Each row is a point on a landscape with many valleys, with its height.
From any point a ball rolls to the lowest of the 5 points nearest to it. It stops when none of these is lower. Distance is the straight distance between rows; heights are no part of it.
venoz (h 3.39): [ -5   4  -2   1   7   5 -13 -26  -9  -7 -27 -16  -1  -2  -9  12 -24  11
  15   4  -1 -29  -7 -11 -14  11  17   2  17  10  38 -11]
Geri (h 3.23): [-27 -13   4  15   0  -2  21   4  35   0  18  17  12   8  14  -9   6  -6
 -21  -8 -17  -5  -8 -12 -23  11   8  26 -17   7 -48  -7]
sofu (h 3.93): [-28  -1   2  20   4 -35   4 -15   6   6  -9  17  -6 -16  41   8 -34  -5
  13  13  -4 -14 -26  -7   4  16  32   5  -1  16 -10  -5]
res (h 2.27): [ 11   7   7  -8  13  22   9  19  17   4  15  21  24   0  -9 -23  16   3
 -17  -6  -2   4   4  -7 -10   6   4  12   2 -20 -19 -13]
gimu (h 2.28): [ 34   0  12 -43  -4   6 -43 -11 -26   8 -11 -25   2  21 -47  20  11  13
  -3 -20  16  12  33  -1   0 -21  -3 -42  23  20  48  13]
mamot (h 3.80): [  5   7 -12   4  10   2 -30 -15 -23   8 -27 -24  -3   9 -13  14 -22   8
  21  16   6 -40  -3 -11  -9  20   7   3  24  11  48 -10]
Gizav (h 1.46): [ 37  -1  -2 -43   4  -4 -55 -11 -34  19 -18 -36  -6  12 -49  10   5   9
  -7  -4  25   3  22   2  -7 -12  -3 -44  26  27  56   0]
tugo (h 4.72): [ -2  28 -55 -10  36 -22  -1 -27 -15 -11 -11 -64 -29  12  -4  16   0   4
  49  43   2 -30 -15 -32  20  17  14   3  15  41  57  27]
tudov (h 2.75): [ 25   8 -51 -15  27 -18  -9 -13  -8   0 -26 -66 -10   6 -10  10  -8  12
  33  33   1 -36 -16  -4  16  14  11   3  12  14  67   1]
gumig (h 4.04): [-18   5   1  12  15 -14  12  -2   8   1   4  34  11  -3   8 -19  -9   9
  -9   3 -18 -14   0 -19 -13  20  14   4  -5   8 -31  -7]
govo (h 4.60): [-51 -20  10  30  -9  -5  30   2  40 -17  15  38 -23  -6  51  -6   6 -15
 -14  14 -22   0 -22   7  -4   9 -11  23 -26  -8 -84  -9]
nelu (h 2.24): [-31   0  10  16   0   1  32  19  36   0  25  15   7  14  22  -8   6 -13
  -2  -5 -21  11 -16 -10 -11  18  -1  22 -22  -5 -55  -6]
dop (h 4.54): [ 29  -3  20   1   4  34  15  24 -24 -10   3   9  10 -12 -14 -15  26   4
 -22 -26   6  24  18  12  -6 -27 -22   5 -22  -8 -21   5]
Lefad (h 5.44): [ -3  -2 -38  17  27 -16 -10 -24 -15  13 -32 -37  -8  -4   8  17 -15   6
  24  45   6 -25 -21   0   4  16  18  19  20  35  43  12]
Mobe (h 5.15): [  1  28 -51  -7  32 -27  -9 -25 -18 -10 -22 -47 -24   4  -3  14  -6  11
  43  49   2 -40 -19 -22  20  20   9   4  13  31  55  24]
tomu (h 2.39): [ 42 -11   0 -51 -12  -1 -54 -13 -29  12  -7 -36   5  19 -51  19  10  14
 -17  -9  17  16  24   8   7 -28  -5 -42  22  22  50   9]
Rakuf (h 3.08): [ 20   6  14 -26  14  24   2   2   8  -8  -2  21  10  -7 -20  -2  12  24
  -6  -4  15  13  18  -7   6   0   3 -17   8 -16   2  -3]
non (h 5.55): [ 32 -25  25  -2 -23  19  15  28 -34  -7   6  -9  16  17 -39 -17  18  -3
 -24 -47 -21  51  31  33 -12 -53 -28  -6 -24 -37 -11   2]
nasig (h 7.47): [  8  15 -41   1  22 -23 -23 -20 -27   3 -23 -40 -16   6 -11  19 -10   8
  34  33   6 -42  -5  -6  15  20  14  12  28  15  55  -1]
Fazul (h 5.33): [-17   0   8  36  -9  34  21  21  13 -15   8  18   1 -11 -11 -18   8   6
 -16 -14 -21  13  -9  18  -3   1 -18  26 -33 -43 -65  -7]
Tufab (h 4.68): [-43  10  12  16  -9 -12  32  -2  30  -4  19  28 -13  16  45  -9  11 -11
 -13   0 -16 -13  -7 -13  -8  18 -12  22 -24  -2 -73  -3]
Gino (h 2.93): [-21   5   2  -2   8  -4  14  -2  18   2  10  29   9  -2   5 -17   6   4
  -7   5  -6 -12  -3 -19 -12  17  10   9 -11   3 -38  -4]
tem (h 3.77): [ 48 -10   3 -57  -9  10 -16   0 -28   0   7 -12  18  16 -71  22   9  19
 -16 -45  -2  41  12  15  16 -41   1 -34  -3  -4  34  13]
vabam (h 4.50): [ -5 -26  52  48 -27  16  -3  38  -8   6   7  40  10   7  -7 -34  13  -9
 -24 -33  -5  32  34  25 -15 -21 -60  -2 -19 -53 -56  -7]
Kulo (h 4.92): [  0 -48  48  36 -36  20 -12  19 -19  -5  -6  37  18   5 -33 -27  25   8
 -31 -41  -7  57  35  21 -18 -48 -51 -16 -32 -53 -56   8]
ked (h 4.78): [-14  14 -17  26   8 -20 -18 -11 -12  16  -5 -31  -4   5  24  20  -6  -9
  17  26   7 -28 -22  -9  22  27  22  23  18  33  34   3]
Gutal (h 5.64): [-54   6   7  19 -36 -18  50  -7  41  11  35  28 -18  -8  93  -6  -2 -28
   6  11  -5 -55 -32  -6 -22  12  13  20  -3 -17 -54  -6]
gid (h 3.97): [-11   1  -4   3  12 -26  13  -1   8   0   4  22  19  11   7  -8 -10   3
  -1   3 -16 -15  10 -19  -8  23  11   2   3   4  -9 -15]
Teg (h 4.18): [-37   7 -10   7  -4 -40  12   4  14   9  13  24   1  -9  58  -7 -17 -11
   2   2   3 -26 -11  -7   2  24  26  17   7   8 -22 -10]
suke (h 3.43): [-28  11  -5  16  -3 -40   9  -1  17   7   3  24 -11 -17  65  12 -23 -15
  10   7   3 -22 -20   2  15  27  33   5  17   1 -10  -7]
Fote (h 2.42): [-12  13  10  13  10  21  25   4   9  -4  24  17  18   0  -5 -12  17   4
  -8  -9 -12   0   6 -12 -19  14  -1  18 -13  -5 -50  -4]
Bobil (h 5.16): [ 37 -16   7 -33  -9  13  -5  13  -9  -8  -3  16  11  -9 -38   2  25  30
 -12 -28  11  44  12  13   9 -25  -3 -24   4   5  12  19]
Sodi (h 4.87): [-54 -12   3  18 -21 -12  45  -9  51   2  28  34 -24  -9  79 -10  -7 -31
 -11   2 -12 -10 -26  -4 -12  12  -2  19 -20  -7 -78 -15]
fetir (h 3.52): [  6  -9   1 -19   3  11 -26 -12  -6  11 -16 -35  -3   5 -20   4 -17   2
   8   0  17 -16  13  -4 -11   1   9 -12  24   8  59 -19]
dapa (h 3.54): [-13  -7   6  36  -9  25  20  21  32  -5  17  14   6   5  -3 -11  12  -4
 -15 -11 -31  21 -15  10  -3   8  -4  28 -26 -24 -70  -9]
gapi (h 6.96): [  3  -5   5 -16  10   6  -4  -2  22  -3 -12  15   1 -11 -19  -2  -8  15
   6   1  -2  -4   2 -13 -11  11  21 -12   3  -6   9 -13]
Tis (h 6.92): [ 43 -13   7 -37  -6  15   2  12 -33 -15  -3  14  11  -5 -53   2  22  35
 -21 -30   7  40  18  13   3 -36  -9 -28  -5   4  14  17]
veva (h 4.37): [-42  -3   4  33  -8  -2  37   6  31 -19  19  32 -19  10  44  -4  14 -10
 -18   2 -28  -3  -7  -9  -9  19  -4  18 -26  -2 -79   0]
Sel (h 7.22): [  2   8  27  43 -13  26  13  39  -7 -18   6  30 -12 -14 -16 -17   5  -9
 -17 -15  -2  19  13  21  -9 -13 -31   5 -35 -60 -59 -12]
Sonib (h 2.02): [ -2   3  -1  -8   9  -8   4   6  22   2   1  16  16   5  -6 -15   1   2
  -1   2 -10  -5   3 -20  -7  17   5  -3  10 -16   3 -12]
gide (h 4.27): [ 45  -5  -1 -61   0  30 -42 -22 -44   6   5 -13  25   3 -81  33   2  19
 -15 -49   3  33   9   1  12 -43  -5 -43  -5   1  47  21]
sus (h 8.15): [-26  23 -13  27   7 -16 -13 -16 -15   3  -3 -11  -9   1  45  20 -17 -15
  26  21   0 -26 -18  -8  16  25  17  18  18  31  26  11]
Zur (h 5.42): [ -2  16 -52   6  27 -33 -18 -30   5   8 -10 -43 -26   3  22   8 -10 -13
  27  63   9 -27 -41 -15  26  13  19  16  16  36  47  13]
ruvoz (h 1.24): [ 40  -6  -7 -46  13  -7 -51 -10 -28   3 -16 -49 -21   8 -44  14  -4   2
   7   8  18  -8  23  14  -4  -8 -16 -41  29  17  58   8]
selom (h 2.03): [  4   8  11 -15  12  18  -7 -14  -5  -6 -18  -4  -5   1 -12   9 -19  12
  15  -1   1 -16   9 -17 -10  11  10 -23  19   4  32 -16]
zumip (h 4.86): [-31   1  -2  11   7 -28   9 -10  18  -2  -3  26  -3  -9  20  -2 -22   1
   2  -2 -13 -18  -7 -20 -12  24  17   4  -3  10 -26 -12]
Furu (h 4.97): [-29  -9   5  13   7 -22  19   3  25  14  14  18   6   5  32 -10  -3  -6
 -14   2 -10  -9 -18 -25 -15  16  18  20  -7  12 -34  -7]
Mezev (h 2.63): [-25   6   6  43 -16   0  25  23  35  -7  21  18 -12  14  19  -6  16 -17
 -11  -3 -30  -2  -6   4   5  15 -13  24 -21 -34 -77 -13]
Mubab (h 4.67): [-18  15  11  15   3 -23   3  -9   0   5 -12 -11  -2  14  21  16 -21   2
  22   3  -9 -22  -1  -2  -1  18  21   4  16   9  23  -6]
lofe (h 3.61): [ 21   1  16 -31   0  20 -17  -2   8   0  -1 -15   3  14 -24   1  -9   4
  -2  -8  11   1  16 -10   4  -3  -6 -23  20   8  35 -12]
Dom (h 6.06): [ 45  -7   1 -41 -13   4   3   2 -39 -14  -1  17   8  -1 -57   8  21  21
 -18 -45  -3  35  27  19   6 -36 -16 -25  -9  -4  13  15]
Bos (h 4.15): [ 12   1  10 -20  14  16  -5  -1  21   0 -10  22  10 -14 -14 -21  -3  18
 -11  -9   1   4   5 -11 -14   1   4 -10   4  -8  -2  -5]
tib (h 4.48): [-15  18   9   3   4 -33  10   2   7  -8  -9  14   4  12  17   3 -18   0
  15   4 -12 -16  -3 -21  -2  25  17  -2   9   3   2 -16]
gis (h 0.40): [ -7  -5  41  47 -20  19   3  32 -14 -11   1  33  -3  -5 -13 -28   8 -10
 -22 -19  -6  19  19  32  -6 -15 -47   8 -24 -62 -59  -7]
Bosut (h 5.95): [-23  30 -53 -19  30 -32  -7 -40  22   8  -9 -55 -27   0  37  -7 -20 -32
  38  65   7 -37 -40 -32  30  16  19   7  16  51  62  23]
safi (h 4.79): [ 50 -11 -10 -46  -4   8   1  19 -46  -1  17   7  18  13 -69  12  11  21
 -19 -58  -2  39  28  29  13 -41 -14 -20 -10 -17  26  11]
nekep (h 2.44): [ 20  -9   6 -17  22  30   4  14   7  -2   8  21  15 -19 -21 -17  22   9
 -14  -6   7  13  14  -3  -9   0  -7   5  -9 -15 -10   3]
vuk (h 4.71): [ 16 -11  27  10  -8  37  22  34   4  -5   9   1   8  -6  -9 -19  21  -7
 -19 -19  -6  35   5  11  -7 -17 -19  19 -24 -33 -32  -8]
dafoz (h 5.27): [  5 -26  36  19 -27  17   1  22 -23 -10  -6  24   8   8 -40 -21  22   8
 -19 -33 -14  50  39  40 -18 -47 -45 -19 -24 -50 -34   0]
fabu (h 1.74): [ 36  -1 -13 -38  13 -10 -44  -4 -34  -6 -23 -46 -26   0 -42  13  -8   7
   7  15  21 -21  21  18  -1  -2  -5 -34  31  23  65   5]
Reg (h 4.03): [-29   2  10  14  -1 -18  22   3  30  11  30  13   5  19  42 -13   3 -18
 -13  -2 -13 -14  -6 -20 -11  16   1  26 -14  10 -43  -8]
bam (h 4.88): [ 16  17  14 -25  13  16  -1  -1   8 -13  -8  10  -4  -1 -15  -1  -6  19
   8  -1   1   4  13 -15  -1   4   3 -18  10 -12  16 -17]
rik (h 5.54): [  8 -19  28  15 -31   7   8  33 -30 -15   3  15   6  20 -39  -8  21   1
 -16 -41 -15  56  43  28 -16 -56 -46 -13 -29 -56 -30  -3]
Lopu (h 3.91): [ -9   7  -5   3   3 -11  -9 -13   0   5 -14 -23   4   6   4  14 -34   2
  12  -7  -8 -12 -18  -7  -1  17  27   5  14  18  34 -14]
nir (h 2.96): [  7  11   0   3  10  -4   4   5  17   1   9  26  30  10  -3 -14   7  11
  -3   4  -5 -12   0 -21  -9  17   1   9   2 -10 -21 -19]
sirun (h 4.83): [-27  17  -1  22   1 -21   0 -11  -9  -4  -5  -2  -8  -6  40  15 -35   4
  22   5 -11 -25  -9  -9   8  24  29  -2  10  20   5  -3]
Bizo (h 2.77): [  7  -5   2 -11   9   3  -1   9  22   4   4  13  22  -1 -11 -22   7   8
 -12   4   1   0   3 -12  -7   7  12   7   2 -12 -10  -2]
tobit (h 5.72): [-45   4   0  18   0 -15  25 -12  21   7  17  36  -8 -16  74  -6 -11 -20
  -8   1   3 -37 -10  -8 -16   6   7  16 -13  10 -46  -5]
kupo (h 3.12): [ 36   7  12 -27   0   4  -9  16   6  -9  -1  11   4   6 -17  -4  12  20
 -10 -12  15  23  21  -3  17  -6 -10 -24  12 -13   1  -6]
nema (h 4.73): [ -5  10 -26  12  18 -10 -26 -19 -30   4 -24 -29  -8   2 -12  11 -11   8
  18  25   2 -31  -9 -15  -3  22  14   9  14  23  41  -6]
fotep (h 2.59): [-17   3   5  16  -1  31  25  15  16  -2  14  13   2 -11   0 -14  17   1
 -11  -8 -20  14  -4   2 -13  10 -10  20 -31 -21 -58  -2]
zut (h 3.59): [ 31   2  10 -37  -1  11 -12   6  13  -7   5   0   2   2 -21   1   8  14
  -2  -6   6  24  14  -2   7 -11   2 -28  14  -5  18  -8]
vov (h 7.30): [ 29  -2 -44 -24  30  -6 -16 -30 -19  -5 -37 -67 -24 -11 -29   5 -17   9
  28  27  10 -27 -12   0   7   7  12   6  13   5  65   6]
fovo (h 5.20): [-39  12 -38  19   7  -6  -1 -32  27   7  15  -4  -7 -17  57  22 -19 -33
  28  57  13 -27 -46   0  14  22  16  23  24  36  35  19]
kikif (h 4.22): [  4  21 -52 -10  29 -21  -8 -30  -9 -13 -18 -73 -14  13 -14  10   1   2
  42  40  -4 -42 -13 -18  26  13   7   6  11  28  61  13]
Pitem (h 3.14): [-33  15 -13  20  -6 -28   8 -11  22   2   4  10 -12 -11  71  17 -32 -16
  22  20  -1 -24 -30   9  23  25  33  12  18  18  10  -1]
lur (h 6.79): [  9 -27  38  25 -22  15  12  40  -4 -14  -3   5   4  -7 -22 -20  17  -9
 -25 -25  -8  51  19  29 -11 -39 -31   4 -30 -39 -39 -10]
pemit (h 5.65): [ 11 -29  37  30 -20  21   9  32 -14 -10  -7  15   8  -2 -21 -18  11   1
 -24 -26  -5  53  23  24 -14 -37 -41   0 -35 -42 -32  -2]
vanav (h 5.17): [ -8   1 -36  17  18 -26 -20 -16  -8  18 -16 -38 -10   5  15  17 -11 -11
  19  39   5 -25 -27 -14  12  17  16  22  21  33  34  11]
Pep (h 8.88): [ 31  -2 -32 -35  20  -1 -34 -22 -26  -8 -36 -52 -22 -18 -33  10 -20   5
  11  21  15 -24   3  14  -9   1  -1 -16  13  17  68   7]
Duz (h 3.96): [ 33  -3  21 -40   2  24 -24 -10   8  -3 -16 -13   2  -3 -36   3  -1  16
  -6  -9  10  23  11  -3   1 -14   3 -31  12  10  36   0]
Ziv (h 5.30): [-24  -3   3   8  -7 -37  17   3  25  14   4  27   9   2  46 -16  -8 -19
  -2  -4   1 -20  -8 -18  -2  22  16  17  -3  16 -33 -15]
Big (h 2.43): [ 21   7  16   2   5  34  21  22  17   3  21   6  19  -8 -13 -19  20  -2
 -18 -23  10  21  -2  -1  -7 -10 -11  13 -13 -18 -20  -1]
Kopim (h 4.58): [ 49  -2  -3 -46  -8  13  -5  10 -34  -8   4   1  16  20 -64  17  18  20
 -23 -46   1  46  25  24  21 -35 -11 -26 -12 -13  22  18]
Ludid (h 6.22): [ 24   3  37   7 -12  26  21  27 -36 -14   6   6  11   2 -19 -13  21   0
 -25 -36   2  40  28  18 -13 -36 -31  -6 -30 -21 -22  11]
Bizin (h 3.69): [ 34   0  10 -47  -6  18 -20  -5 -30  -4  -1 -16   7  15 -49  27  15  30
  -4 -26   7  30  11  -4  17 -22   0 -48   4  15  36  20]
ruvo (h 3.92): [-16  -8 -16  15   6  -3 -16 -18  -9  15 -19 -33   2  -2  10  18 -21  11
  19  15   1 -19 -18  -7  -2  18  22  13  15  22  35  -4]
dode (h 3.24): [ 42 -13   0 -51 -18  14 -39 -14 -27  15   3 -27  23  17 -71  24  12  20
 -11 -35  17  36  15  -1  12 -39   2 -39  11  19  46  19]
noti (h 2.65): [ 17  -5  17   0   3  33  13  17   7   1   5  12  13 -16 -10 -19  27  -2
 -23 -12   6  23   5   7  -9 -16  -9  10  -9  -9 -25  -3]
ged (h 4.47): [ 33  -2 -16 -32  24  -4 -43 -16 -32  -1 -31 -43 -34  -8 -38  12 -11   8
   6  24  17 -23  18   5  -8   0  -9 -21  13   9  58   6]
bebo (h 5.51): [ 35 -31  20 -14 -19  29  16  16 -34   4   1  -4  25  10 -38 -11  17  -3
 -26 -52 -13  48  31  28 -19 -47 -22  -1 -26 -18  -6   6]
fon (h 2.66): [-22  -5   5  14  -1  17  18   4  30   7  12  15  15   6   7  -6  10   0
 -13  -6 -18   0  -8 -19 -22  17   4  26 -23   0 -54  -6]
Tepan (h 5.67): [-57   2 -18  24 -35 -29  39 -14  25  15  25  35  -4 -35  89 -10 -10 -25
   7  17  13 -48 -33  -4  -8  22  28  19  10   1 -33  -8]
Biv (h 5.21): [-17  11  -7  21   4 -15  -7 -12 -11  12  -8 -28  -6  14  24  21 -23  -8
  26   8  -3 -29 -11 -13  12  23  24  10  21  25  28  -7]
Togig (h 3.87): [  4  14  13  24   1  31  28  25   9 -16   8  11  -1  -5  -7 -10  12  -3
 -13 -12  -8  20   2  16 -11  -2 -18   5 -28 -47 -53  -1]
potem (h 4.49): [ 34  -8  17 -20  -5  17  17  24 -24   0   2   3  19   7 -28  -5  31  12
 -30 -31  11  28  25  11   8 -20 -15   2 -10 -14  -5   8]
Tane (h 2.64): [ 21  -3  14 -16  11  22   8   8  -5  -7   7  23  10 -11 -20 -10  20  17
 -16  -7  17  16  13  -4   1  -2 -13  -8  -3 -10  -8   2]
feto (h 5.31): [-24   2   1  52 -15   1  21  28  23  -5  23  15   1  11   5 -13  21 -12
   0 -14 -19   8 -11  24   7  18 -16  27 -25 -28 -77 -10]
saka (h 4.28): [ 22 -12 -15 -16  10  -3 -34 -10  -8  12 -21 -37 -10  -2 -27   6 -15   5
   6   7  14 -29   3   5 -10   0   8  -6  27   6  59 -10]
salov (h 4.26): [-38  19 -12  19 -10 -35  27  -7  17   4  18  41 -20 -28  76   9 -21 -15
  13  19   8 -34 -24   5  -1  29  24  -1  12  -2 -26  -2]
nobe (h 5.32): [-17  19 -47  14  20 -37 -18 -24   1  13 -11 -40 -19  -1  30   8  -7 -20
  30  50   5 -22 -21 -10  41  25  10  17  24  31  48  14]
vere (h 3.33): [ 19  12  14 -29  -3  22 -27  -8   4  -5 -10 -18   1  10 -13  10 -14  10
   3   1   0 -11  14  -7  -8  -1   2 -12  24  -2  40 -13]
pibip (h 3.47): [ 42   0   9 -30  -2   8   4  17  -8  -4  -3  13  12   2 -28  -7  24  18
 -23 -31  22  29  19   1  15 -20  -3 -10   0 -13   5   1]
Zesot (h 6.75): [-38  10 -21  30  -2  -8  -4 -29   4   5   3 -11 -15 -16  62  30 -16 -29
  24  31   7 -24 -38   0  20  21  27  17  17  30  19  10]
geguz (h 5.52): [ -5   8 -50  10  32 -21 -19 -22  -1  -5 -20 -43 -20  -6   4  15 -12   3
  29  57   7 -22 -35 -15  24  15  16  13  14  43  43  12]
Tiz (h 3.99): [ 34  -1  17 -39   5  15 -16  -1  14  -5  -9 -12   6   5 -21   2   4  13
  -5 -14   7  22  16  -4   6 -12   2 -37  14   5  25  -3]
palo (h 4.93): [ 33  -5  18 -44  -7  16  -8  -3  -1 -10  -8   2   7  -6 -38   3  13  24
 -11 -18   8  44  17  -1  16 -22   1 -29   7  10  14   7]
mono (h 2.48): [ 23 -10 -13 -31  17   3 -41 -13 -29   2 -30 -35 -24  -5 -31  16 -12   4
   4  17  24 -14  14  13  -8  -1  -2 -23  20  19  65  -3]
gul (h 6.45): [-14 -13  16  49 -23  27  15  29  23  -4   7  27   1 -16  -2 -22   9  -4
 -14 -13 -20  20 -14  22  -4  -1 -15  26 -32 -42 -75 -16]
lezo (h 5.28): [-17  22 -32  27  10 -24 -17 -17 -16  14   1 -28 -17   9  37  17  -7 -16
  25  44  17 -35 -20 -13  26  19  13  17  29  35  37   9]
nit (h 5.25): [ 41 -25   9 -18 -16  17   7  36 -25   3  12   5  25  10 -35 -18  31   5
 -28 -41  -1  49  26  26  -6 -34 -19  -2 -15 -14   0  13]
kun (h 4.77): [  0 -43  68  42 -34  19  -5  43  -7  14  12  31  22   7 -21 -25  22  -1
 -26 -35  -8  45  33  23 -11 -37 -56  -6 -18 -58 -51   1]
Bez (h 6.44): [-17  22 -50 -16  38 -29  -5 -52  14  -2 -15 -59 -23  -7  21   2 -20 -20
  42  67  10 -29 -36 -38  21  10  13  -1   9  63  60  24]
Novo (h 4.38): [  4 -14  48  41 -26  17   1  45  -7   1   2  27  12   0 -11 -23   6 -11
 -23 -33  -1  32  25  27  -5 -31 -51   7 -16 -53 -57  -6]
Pip (h 5.91): [  4  20 -41  -2  28 -21  -9 -23 -20 -14 -22 -45 -23   6  -4  18  -8   5
  36  49   5 -38 -12 -12  26  22  10   8   8  30  57  15]
Zufu (h 1.04): [-25  -1   2  27 -11  -5  31  21  34  -8  24  12   5  20  17 -14  11   0
  -8  -6 -23  13 -11  -4  -8  18  -6  25 -19 -14 -70 -16]
burez (h 4.14): [-51  -1 -30  29 -22 -26  37 -16  27   9  10  40 -11 -38  81   5 -19 -19
  28  39   5 -38 -44  14   1  32  39  19  15   0  -8  -3]
gafa (h 4.40): [-10   8   6   8   5 -23  -2  -1   7   7  -5   3   6  12  10   2 -27   0
  14  -4 -11 -21   0 -10  -7  19  25   2  14   1  19 -20]
keges (h 6.20): [-41  13 -40  17  15 -22 -22 -43  15   7   7  -2 -23 -14  47  16 -14 -32
  32  69  12 -40 -32  -7  16  21   7  15  23  50  29  16]
zal (h 4.61): [ 48 -17   5 -20  -6   4  -4  24 -19   1   4   7  21  -1 -34  -3  24  14
 -25 -34  11  39  14   9   8 -26  -4  -6  -7   4  -2  11]
libu (h 2.36): [  4  20   6   7   2  35  23  18   8  -1  18   8  15   3  -9 -14  17   2
  -7  -5  -7   9   6  -4  -5   6 -11  16 -23 -23 -31  -2]
nefet (h 4.08): [ 43   1   7 -48 -12  11 -18   2 -27 -13  13  -9  13  22 -57  21  15  26
 -11 -34   3  24  26   9  15 -23 -13 -39   6   9  34  14]
Gotof (h 4.43): [-29  -6   7  13  -3 -14  21   7  28  11  16  20  10   7  34 -20   3  -8
 -16  -5 -10 -12  -8 -23 -19  14   6  20 -16   7 -41 -10]
sabov (h 5.66): [-26  28 -40  20  25 -24 -24 -36  -4   9   5 -12 -24  -2  44  23  -6 -14
  32  57  20 -40 -26 -14  24  27  15  14  21  37  30  15]
rabuv (h 8.06): [ 18  -8  29  24 -17  28  19  37   0 -12   2   4  10  -9 -18 -22  18 -12
 -16 -26   2  34   4  21  -8 -28 -25  14 -28 -50 -36 -10]
sabo (h 5.98): [ 38  -9   0 -38  -4  14   9  15 -59  -4   0  22  29   3 -63  -6  22  10
 -21 -49  -8  36  34  29  -4 -42 -28  -9 -19  -9   6  13]
Visek (h 7.52): [-36  17 -33  19  15 -12 -14 -33  -4  11   4  -4 -19 -15  49  27 -13 -24
  26  46   9 -31 -29  -3  19  25  23  13  14  43  29  17]
Ligiv (h 5.29): [-37  18  17  15   0 -20  28   1  19   8  22  28  -8   5  60  -3   0 -12
  -7   3   3 -20   0 -20 -14  21   0  20 -13   7 -54  -6]
kos (h 5.43): [-17 -19  26  54 -16  25  10  30   8  -7   0  34   8 -25 -15 -24   1 -12
 -19 -21 -12  16  -3  28  -5  -7 -29  19 -27 -59 -68 -14]
tabag (h 4.59): [  0  -3   5  -7  11  -6   7   0  24  -2  -7   8  11   0  -7  -7 -17   2
   8  -1  -9  -6  -5 -13  -6  20  14  -8   7  -4   2 -22]
bekiz (h 5.22): [-55   2  11  13 -15  -8  37 -13  32   5  26  30 -10 -13  78  -1 -10 -27
  -6   5   3 -31 -24 -11 -22   5  -1  25 -18   3 -62  -9]
tigiv (h 3.58): [ 25 -10  12 -29   2  24 -33  -8  -4  10 -20 -16  -1   3 -23   7  -7  12
   0   0  13  11  16  -5 -12 -10   1 -28  17  14  41  -6]
Fefiz (h 4.31): [ 27   1  18 -37  -6  19 -27  -9 -10  -2  -8  -8   2   0 -39  16  11  27
  -4  -7  11  19  26 -13   0 -18  -3 -38   7  21  28   8]
pirub (h 4.95): [ -5 -53  66  39 -48  23 -20  31   0  13  14  39  29  24 -13 -27  29   6
 -20 -46  -8  51  32  14  -8 -49 -54  -4 -16 -67 -59   4]
Nog (h 5.74): [ 42  -1   9 -45  -4  17  -8  -3 -22 -15   0   6   8   2 -49  20  16  35
  -9 -24   4  33  19  12  14 -20  -8 -37   3   7  20  19]
zosip (h 2.45): [-41  16 -32  29  -9 -15  -2 -27  25  13  20  -4  -8  -7  76  28 -25 -31
  31  46   9 -35 -42   9  10  29  27  14  23  23  20   6]
teni (h 5.24): [-52   2   1  12 -38 -19  54   7  42   8  30  28 -22   3  88  -7  -9 -35
   2  21  -9 -38 -26  -3 -12  16  -1  20 -17 -14 -63 -13]
zarur (h 6.05): [ 44 -28   1 -27  -2  15   5  15 -25   1  -4  12  17  -9 -47  -7  20  17
 -23 -35   4  46  24  22   2 -35 -13  -8 -18  -4  11  24]
fure (h 3.98): [-24   4  -4  22  -2 -17   5 -17  15   4 -10   1 -14 -18  62  20 -34 -17
  18  16  -3 -13 -29  -5   8  23  34   7   5  22   6  -1]
Rozu (h 4.57): [-27   2  -4   5  -4 -35  11  -1  17  18   5  20   2  -6  49 -10 -24  -7
   3   2  -3 -17 -14 -12   3  11  26  14   0  13 -26 -17]
rim (h 5.73): [  9 -17  35  12 -25  24  11  27 -27 -13  -7  10   2  -1 -32 -18  14   1
 -24 -27 -15  51  33  29 -26 -44 -35 -13 -22 -37 -34   5]
mel (h 0.29): [ 28  -5  -6 -35   7  11 -39 -13 -20  -4 -17 -29 -13   7 -32   9  -7   3
  -3  13  25 -13  22   5  -7 -15  -3 -32  26  22  48   0]
vub (h 3.15): [-45  29 -16  26 -16 -17  21 -23  20  -7  14  24 -17 -21  76  26 -22 -18
  30  29   4 -41 -20  10   8  26  36  -2  14   4   2   7]
mesu (h 5.60): [-22  19 -57  -4  33 -39 -10 -30  13   4 -10 -49 -20   0  31   2 -10 -35
  39  70   9 -25 -31 -21  32  23  11   6  15  43  55  25]
Lunuk (h 2.92): [ -5  -1   5  -4   0  -5  -2  -7  17  -6 -10   2  14  -6 -12   1 -29   9
  18   0 -10  -9 -12 -11 -12   5  24  -4   7   1  20 -20]

Where does a ball stop that starts at each point below?
non: res
sabo: mel
teni: Zufu
Bosut: selom
lezo: selom
palo: res
sirun: zosip
Rozu: zosip
mesu: selom
sus: selom
Tiz: res
Ludid: res
bekiz: Zufu
rim: gis
